Points on a hilly landscape, in no order, each with its height.
From any point a climber takes the steepest step (rise divided by distance) to one of its 2 nearest points. It stops when none of these is higher. Distance is the straight distance between rows; heights are no part of it.
J_113 (h 2.74): [-24,-4,12,12,31,-34,-13,-13,-23,1,-2,14,8,-17,-3,0,-14,-28,-18,-32,-15,-11]
J_976 (h 0.53): [-3,-11,27,6,6,-21,-46,17,11,21,6,-24,-7,10,4,2,25,-22,29,4,11,17]
J_475 (h 1.01): [2,-6,-4,-7,-10,-43,-29,31,16,2,4,2,8,27,10,3,1,-16,6,-10,3,4]
J_51 (h 3.48): [-11,7,-8,-22,21,12,9,-8,-3,28,-16,-9,2,-1,11,7,2,-23,12,-5,-4,27]
J_607 (h 5.98): [5,4,-1,-3,-45,23,20,16,18,-5,18,3,-12,0,11,-17,-10,40,7,-3,24,-33]
J_187 (h 6.09): [12,-16,2,-32,2,25,17,13,22,17,13,21,-16,23,21,6,-17,35,-10,-8,9,-19]
J_799 (h 4.59): [23,-3,-5,5,-15,20,13,-1,11,-11,1,-3,-20,-2,6,1,3,13,8,31,6,-10]
J_811 (h 4.22): [-1,-5,31,-18,-11,29,-10,5,-5,20,5,-34,-22,-4,13,-20,13,-1,29,-2,24,13]
J_283 (h 4.29): [17,-15,3,1,4,35,12,-16,11,8,3,7,-38,0,16,2,-5,16,8,21,6,-17]
J_527 (h 5.45): [15,14,-15,-18,-29,-20,-1,40,5,-27,5,-5,29,16,-8,-3,9,18,1,4,-5,4]
J_163 (h 2.83): [7,10,3,22,-14,-5,-9,-10,-18,-60,3,1,7,-6,-29,-3,4,9,-23,11,-14,8]
J_509 (h 4.05): [-11,10,-4,-21,32,-29,-13,3,0,7,-2,1,19,19,-6,19,6,-26,-14,-6,-7,40]
J_217 (h 5.18): [7,1,35,-36,-12,26,-20,24,-8,-5,17,-19,9,19,-11,-14,17,20,9,-5,8,24]
J_249 (h 5.30): [-2,25,-11,-25,-32,-7,9,35,-5,-29,5,0,31,14,-11,-10,-2,20,-8,-12,-6,5]
J_511 (h 3.64): [12,8,-10,20,7,14,27,-15,-13,-24,-7,2,7,-23,-25,13,4,15,-18,35,-16,-5]
J_673 (h 3.62): [8,9,-23,9,18,11,29,-17,-6,-3,-16,0,16,-17,-11,20,4,-3,-5,29,-16,10]
J_940 (h 4.79): [1,-2,33,-39,6,5,-26,20,-7,-1,15,-9,-9,18,-4,-7,10,-6,3,-11,3,29]
J_33 (h 5.73): [12,-12,23,0,15,25,7,-15,-19,-23,13,19,-22,-11,-17,5,-2,18,-26,11,-11,-15]
J_764 (h 3.36): [16,7,-2,18,-27,6,5,0,-7,-56,3,-1,-5,-10,-27,-5,6,22,-14,27,-8,-4]
J_807 (h 6.35): [-12,19,-20,0,-37,20,39,12,13,10,4,6,4,-8,12,-13,-15,28,4,-11,15,-28]
J_15 (h 1.67): [-20,15,4,30,-11,-17,-11,-21,-28,-34,-10,-18,8,-28,-17,-15,0,-8,-15,-13,-1,18]
J_181 (h 1.19): [-22,19,1,12,-30,-25,0,7,-11,-16,-9,-3,-5,-14,12,-24,-10,-11,6,-34,6,-8]
J_580 (h 3.71): [-6,-18,8,44,16,-36,-35,-26,7,-13,1,20,-28,5,-6,7,-2,-40,-8,-8,12,-9]
J_601 (h 5.67): [21,-13,-11,-27,3,34,13,5,28,38,-1,-2,-8,23,20,10,2,14,22,15,4,2]
J_490 (h 5.99): [17,0,12,-24,-15,4,-9,22,0,-29,14,8,-8,18,-6,-6,4,18,-7,3,-4,-4]
J_957 (h 3.24): [2,-10,-2,1,48,15,21,-22,-20,34,-8,6,13,-27,-9,8,-15,-11,-1,1,-31,-14]
J_96 (h 4.23): [17,3,-24,-14,-4,15,32,12,13,-1,-1,23,6,7,4,12,-9,26,-11,17,-6,-21]
J_514 (h 4.06): [10,7,-23,-7,10,-5,28,11,-3,-13,-6,23,19,-1,-6,20,-8,14,-22,11,-22,-18]
J_603 (h 0.67): [-4,-4,28,22,-1,-35,-57,2,6,6,11,-21,9,14,-8,-4,31,-23,18,5,21,24]
J_620 (h 6.54): [6,-15,11,-19,8,31,21,-1,4,3,16,25,-15,7,7,3,-15,35,-25,-10,5,-25]
J_320 (h 0.41): [14,-12,-13,-26,11,-5,-19,26,28,42,-3,-5,-5,33,12,21,9,-11,27,21,-15,14]
J_68 (h 0.97): [-8,11,-1,16,-26,-38,-27,12,0,-3,-4,-31,29,4,8,-14,17,-15,19,-9,17,18]
J_560 (h 3.73): [4,-1,-16,20,3,-56,-34,0,22,-3,1,16,22,37,-9,13,0,-32,-17,0,12,12]
J_932 (h 0.96): [14,-12,0,18,-13,-47,-38,26,20,-3,5,-4,11,24,4,8,17,-13,13,9,6,1]
J_355 (h 5.50): [-10,1,11,0,-38,41,22,-4,7,1,15,-11,-18,-13,1,-23,-7,37,3,-6,29,-14]
J_642 (h 5.16): [0,-10,-29,-5,8,45,31,-24,15,44,-13,5,-4,-1,22,4,-8,15,19,-4,0,-9]
J_315 (h 5.81): [-3,-6,15,16,9,16,3,-23,-15,-3,-6,-2,-36,-25,3,-2,-3,-9,-1,8,-4,-7]
J_997 (h 5.64): [31,-2,0,-13,-24,-13,-14,41,9,-30,12,1,9,24,-7,3,11,22,1,18,-7,-6]
J_873 (h 3.67): [-1,8,2,-21,5,20,5,1,4,33,-11,-28,3,3,10,-4,13,-15,32,8,10,35]
J_250 (h 1.07): [-16,24,-11,14,-36,-33,-4,12,-6,-13,-10,-28,21,-11,9,-24,5,-12,19,-19,14,7]
J_371 (h 4.68): [7,-11,14,9,8,30,25,-12,-17,-18,21,18,5,-19,-31,2,-13,40,-34,9,-12,-31]
J_245 (h 4.43): [-14,0,25,-30,23,-3,-20,3,-12,4,7,2,-15,10,-1,1,5,-21,-7,-18,-1,28]
J_835 (h 3.30): [-17,3,-29,37,0,-45,-8,-12,10,4,-21,15,6,-3,18,0,-11,-35,5,-19,0,-17]
J_699 (h 2.16): [-10,6,12,30,2,-13,-13,-23,-32,-45,-3,-3,5,-24,-29,-7,0,0,-26,-5,-14,11]
J_111 (h 4.56): [-9,-16,12,47,13,-26,-24,-33,-8,-22,-5,12,-30,-18,-7,-1,-3,-29,-12,-3,-1,-11]
J_945 (h 3.80): [9,8,-25,-7,35,-3,17,-3,0,6,-16,10,19,4,-4,28,6,-11,-6,20,-24,20]
J_429 (h 4.94): [28,0,-10,19,-24,-9,-1,11,13,-20,-3,-14,-7,-2,5,1,14,6,20,34,2,-10]
J_757 (h 4.14): [3,3,-4,14,-10,30,30,-12,-14,-26,8,7,6,-25,-32,2,-4,35,-27,24,-7,-20]
J_259 (h 3.90): [-1,2,21,-24,-11,36,5,5,0,32,-1,-36,-1,-1,9,-13,15,3,30,6,26,24]
J_503 (h 3.92): [1,8,-23,-26,30,-15,3,8,11,24,-15,3,19,23,0,27,4,-22,0,7,-21,36]
J_183 (h 6.36): [-7,-8,18,32,7,-4,-13,-28,-17,-16,-8,-3,-38,-28,-3,-3,-1,-18,-5,3,-1,-4]
J_552 (h 5.87): [-8,17,-14,3,-21,8,27,2,-3,-3,-10,-1,-1,-19,7,-8,-9,8,3,-1,4,-16]
J_694 (h 5.59): [6,4,17,-29,-22,29,-1,18,-4,-19,17,-5,-1,10,-8,-15,3,25,-4,-3,9,3]
J_917 (h 6.00): [-7,-9,10,-13,-7,39,28,0,9,-4,25,23,-4,1,-4,-8,-16,51,-25,-20,13,-26]
J_821 (h 2.93): [-15,-9,16,3,42,-11,-7,-16,-25,8,0,12,-6,-18,-3,8,-8,-25,-15,-16,-19,-3]
J_403 (h 2.56): [-22,8,-3,4,24,-42,-8,-2,-21,-8,-4,18,28,-4,-7,4,-8,-20,-28,-30,-16,5]
J_895 (h 3.11): [-13,-12,8,-5,57,4,4,-20,-21,33,-6,9,0,-20,-3,11,-13,-26,-3,-11,-28,-3]
J_98 (h 4.87): [-10,-14,-8,3,22,48,36,-32,2,44,-6,1,2,-18,10,-1,-15,17,6,-11,0,-17]
J_962 (h 1.34): [-25,14,6,32,-23,-29,-12,-12,-22,-28,-11,-7,-3,-20,-2,-25,-7,-12,-6,-33,5,-2]
J_2 (h 3.07): [-23,9,-22,21,11,-27,-6,-20,-2,10,-20,-2,9,-10,11,2,-4,-36,8,-13,-1,7]
J_565 (h 3.29): [-20,9,-22,3,16,4,16,-16,-9,25,-24,-4,4,-19,13,2,-5,-22,12,-9,-13,4]
J_585 (h 3.52): [-6,-5,-31,34,10,-51,-19,-13,18,3,-10,24,16,18,4,14,-8,-38,-10,-7,3,-6]
J_855 (h 5.44): [11,-9,-34,-19,6,34,12,-14,20,51,-14,0,-12,13,26,6,5,-4,37,7,-5,7]
J_138 (h 5.29): [-7,18,4,-28,-29,16,12,22,-3,-8,9,-10,16,3,-4,-18,1,20,4,-12,12,4]
J_979 (h 0.85): [-3,12,9,24,-11,-42,-42,-3,-2,-9,7,-23,36,15,-9,-14,24,-20,4,1,20,33]
J_462 (h 3.39): [1,-2,-8,6,36,27,29,-29,-19,24,-15,-4,15,-27,-13,13,-4,-5,0,17,-22,3]
J_526 (h 0.44): [3,-14,4,-2,9,-19,-38,18,27,31,3,-12,-10,23,10,18,17,-24,32,13,1,10]
J_539 (h 4.86): [-3,0,23,-4,-26,34,5,-6,-6,0,6,-22,-29,-14,4,-23,0,16,14,1,24,0]
J_214 (h 3.91): [-8,4,-10,-1,28,-43,-24,-7,7,2,-2,11,22,25,-8,20,3,-32,-17,-6,-1,26]
J_802 (h 7.63): [-2,-12,24,0,11,22,4,-14,-17,-3,5,17,-36,-17,4,-4,-12,7,-15,-6,-5,-26]
J_437 (h 1.05): [-6,-2,-2,-25,-5,-25,-18,26,8,11,-2,2,-7,19,19,0,-7,-19,6,-20,-1,1]
J_530 (h 4.51): [-12,-16,18,1,23,46,31,-27,-10,31,6,1,-5,-27,-4,-5,-18,24,-12,-11,6,-17]
J_192 (h 4.36): [29,2,-20,-2,-23,15,26,15,22,-20,8,11,-2,6,0,8,-1,31,-2,34,2,-23]
J_191 (h 5.86): [17,-20,-4,-30,9,39,23,3,31,29,9,10,-10,26,20,12,-10,31,2,2,11,-4]
J_686 (h 5.32): [30,-3,1,14,-29,-21,-17,30,11,-33,9,-11,9,10,-5,1,23,16,15,31,-1,-8]
J_732 (h 1.10): [-17,8,-3,-4,-14,-30,-7,17,2,-2,-8,8,-11,2,21,-10,-14,-17,4,-32,0,-15]

Where does a climber stop that starts at each point below?
J_320 -> J_620
J_514 -> J_997
J_51 -> J_807
J_98 -> J_620
J_2 -> J_509
J_821 -> J_509
J_511 -> J_802
J_245 -> J_490
